Each row is a point on a tangle of strands that fork and nearly touch. The rows are in no order.
In the rows, 128 means zero.
Two points are linked if the straight distance between their rows is under 52.9. Some points are linked to none.
(116): [139 101  92 167  97 134 180 132 173  85 146  75 132 151 129 152]
(10): [150 119 123 148 104  89 134 166 163 122 117  67 127 160 146 138]
(447): [147 147 137  96 115 165 146  88 134 167 197 107 160 155  79 109]
(277): [115 148 144 204 122 126  89 128 122  85 108 191  82  82 138  94]
(523): [142  99 102 157 108 150 181 124 172  76 163  73 147 151 118 155]
(104): [146 106 123 136 121 173 160 108 172  89 189  88 151 150  87 148]
(631): [136 124  90 211  80 107 131 138 168 105 129 115  96 145 149 124]
(14): [122 108  56 218  73 130 137 125 182  79 139 123 104 132 148 133]
(24): [131 141 127 172 125  91  97 169 144 102 104 109 111 128 152 122]
(161): [158 152 143  76 136 143 148 117  80 140 139 141 143 113 109 104]
(546): [113 129 108  94 124 143 108 108  76 121 133 240  84  79  95 117]
(615): [143 133 134  63 117 150 136 106  64 134 160 185 143 128  87  97]
(34): [ 70 112 143 145 164  92  84 124 139 152  76 125 137 107 150 147]
(723): [ 83 110 151 128 162  98  86 111 130 187  83 170 110 106 175 133]
(594): [ 76 112 152 137 163  94  85 114 135 174  81 150 120 103 164 141]
(591): [137 139 130  98 109 182 137  85 151 147 199 115 152 152  72 119]
(239): [157 130 159  97 145 108 122 158 136 130 116  72 146 133 131 133]
(445): [153 149 139  89 112 155 147  95 115 168 190 118 161 153  85  99]
(423): [119 132 122  70 139 157 152 106  54 130 135 204 128 119 102 123]
(657): [104 122 147  65 174 124 124 124 117 173  90 118 152 107 137 153]
(315): [116 118 120 147 143  78  84 169 142 106  88  82 145 131 146 134]
(508): [151 131 132 124 124 170 158  93 159 137 189  83 156 156  85 129]
(469): [115 130 135  62 145 154 151 111  38 134 163 197 155 152  94 112]
(624): [141 126 127 111 116 184 140  93 167 124 199 106 149 149  75 136]
(124): [ 96 135 140 144 156 103  90 156 138 118  90 116 125 107 145 139]
(659): [110 154 144 198 130 123  90 141 125  89  97 169  92  93 151 104]
(264): [107 130 122 115 154 121 114 108  81 197  96 232  67 118 177 129]
(300): [100 131 149 115 168 107 105 146 133 135  87 114 130 101 140 146]
(611): [101 139 130 189 133 114  73 164 140  94  82 133 119 119 167 118]
(498): [143 132 109 197  90  97 119 151 155 107 120 112 101 143 153 117]
(53): [128  96  53 186  83 131 158 132 179  52 154 103 125 125 138 147]
(484): [120 143 138  62 163 149 147 125  89 158 104 147 137 108 137 140]
(368): [ 87 123 119 186 136 108  61 159 145 100  68 120 138 129 166 123]
(708): [108 130 150  85 170 121 116 134 124 150  93 113 139 101 136 148]
(645): [162 146 142  83 114 147 141 102  98 155 170 131 152 137  90  94]
(135): [171 127 155 128 119 131 159 132 152 143 145  72 138 155 118 130]
(89): [119 146 129  76 156 149 150 117  76 151 108 168 124 101 132 136]
(341): [113 142 141 153 143 100  99 166 136 107  99 117 118 109 147 130]
(590): [151 152 147  73 150 147 145 128  86 143 129 127 148 114 121 113]
(276): [121  99  44 203  79 132 147 130 180  60 149 114 118 123 145 143]
(420): [124 133 138  57 111 150 125 118  62 145 196 200 151 158  78  94]
(532): [119 138 123  73 146 152 153 107  59 140 119 194 123 108 116 126]
(589): [105 118 111 173 139  94  67 165 145  99  80  97 144 132 161 123]
(8): [101 134 111 113 148 135 136  97  72 180 101 234  74 112 153 137]
(565): [168 133 153 127 113 144 159 111 149 145 158  85 137 148 102 122]
(130): [104 118 134 107 161 107  96 111  99 199  94 213  81 115 188 127]
(279): [143 136 116 185 104  92 110 165 153 110 113 104 105 138 153 121]
(176): [135  99  75 179  89 129 174 130 176  74 145  89 126 141 135 153]
(620): [145 105 122 147 117 161 175 112 172  98 174  78 145 152 100 152]
(442): [162 122 144 134 112 111 152 153 160 131 129  60 135 161 134 139]
(231): [ 96 144 140 193 136 123  77 155 134  94  81 150 107 109 167 116]
(7): [142 149 153  72 159 140 134 140 104 144 115 109 149 111 131 129]
(599): [155 116 131 156  99 126 165 123 163 117 143  88 118 145 108 143]
(295): [127 130 131  62 127 154 141 110  51 126 155 202 142 130  90 109]
(473): [154 116 135 153  95 135 158 109 166 118 150 102 114 136  96 141]
(75): [148 114 109 164  95 123 173 140 173 111 136  73 121 158 131 151]
(306): [154 149 147 133 129 113 130 133 120 121 124 134 103  96 116 114]
(732): [151 135 151 122 136  98 121 163 143 123 114  82 132 130 134 135]
(749): [160 133 145 125 120 163 163 101 153 144 174  81 148 154  93 125]
(554): [129 116  69 215  76 119 141 134 176  98 127 109 103 144 152 129]
(720): [106 127 139  55 168 138 134 120  99 179  94 135 145 119 147 151]
(737): [ 94 111 142 107 163  98  90 111 116 199  90 190  96 109 181 132]
(110): [135 133 139  61 103 152 125 109  73 148 185 185 147 150  79  88]
(418): [136 122 132 139 133  84 101 171 145 109 103  77 135 139 140 134]
(102): [154 142 140  76 120 147 140 107  78 141 159 160 142 124  94  95]
(711): [ 78 117 136 156 158  93  80 143 142 127  77 110 143 115 149 144]
(765): [149 140 161  85 156 122 126 151 122 133 115  93 146 118 129 132]

A fork is a point with three links, a tip a point with one. Leave the first point through the second and follow the links. Name the first fork or tip that comes.
(765); (7) -> (102)
(14); (554) -> (124)
(594); (723) -> (8)
(565); (135) -> (10)
(276); (53) -> (116)
(89); (532) -> (295)
(611); (231) -> (277)

Follow the links from the first point to the second, and from the first to the third. Name the last point that the two ways share.
(445); (7); (532) -> (102)
(590); (423); (447) -> (102)
(420); (484); (591) -> (615)
(14); (620); (599) -> (116)
(104); (14); (473) -> (116)

A fork is a point with three links. Follow the links from the first point to the second and name the forks in between, in order.
(295); (161) -> (615) (102)
(594); (300) -> (124)
(620); (473) -> (116)
(591); (7) -> (102)
(590); (89) -> (102) (615) (295)

Name the points in between on the shortest way along the links from the first point to the second, in order.
(102); (508) -> (645) (445) (447) (591) (624)
(594); (657) -> (34) (711) (124) (300) (708)
(620); (473) -> (523) (116) (75) (599)
(631); (341) -> (498) (279) (24)
(231); (589) -> (611) (368)
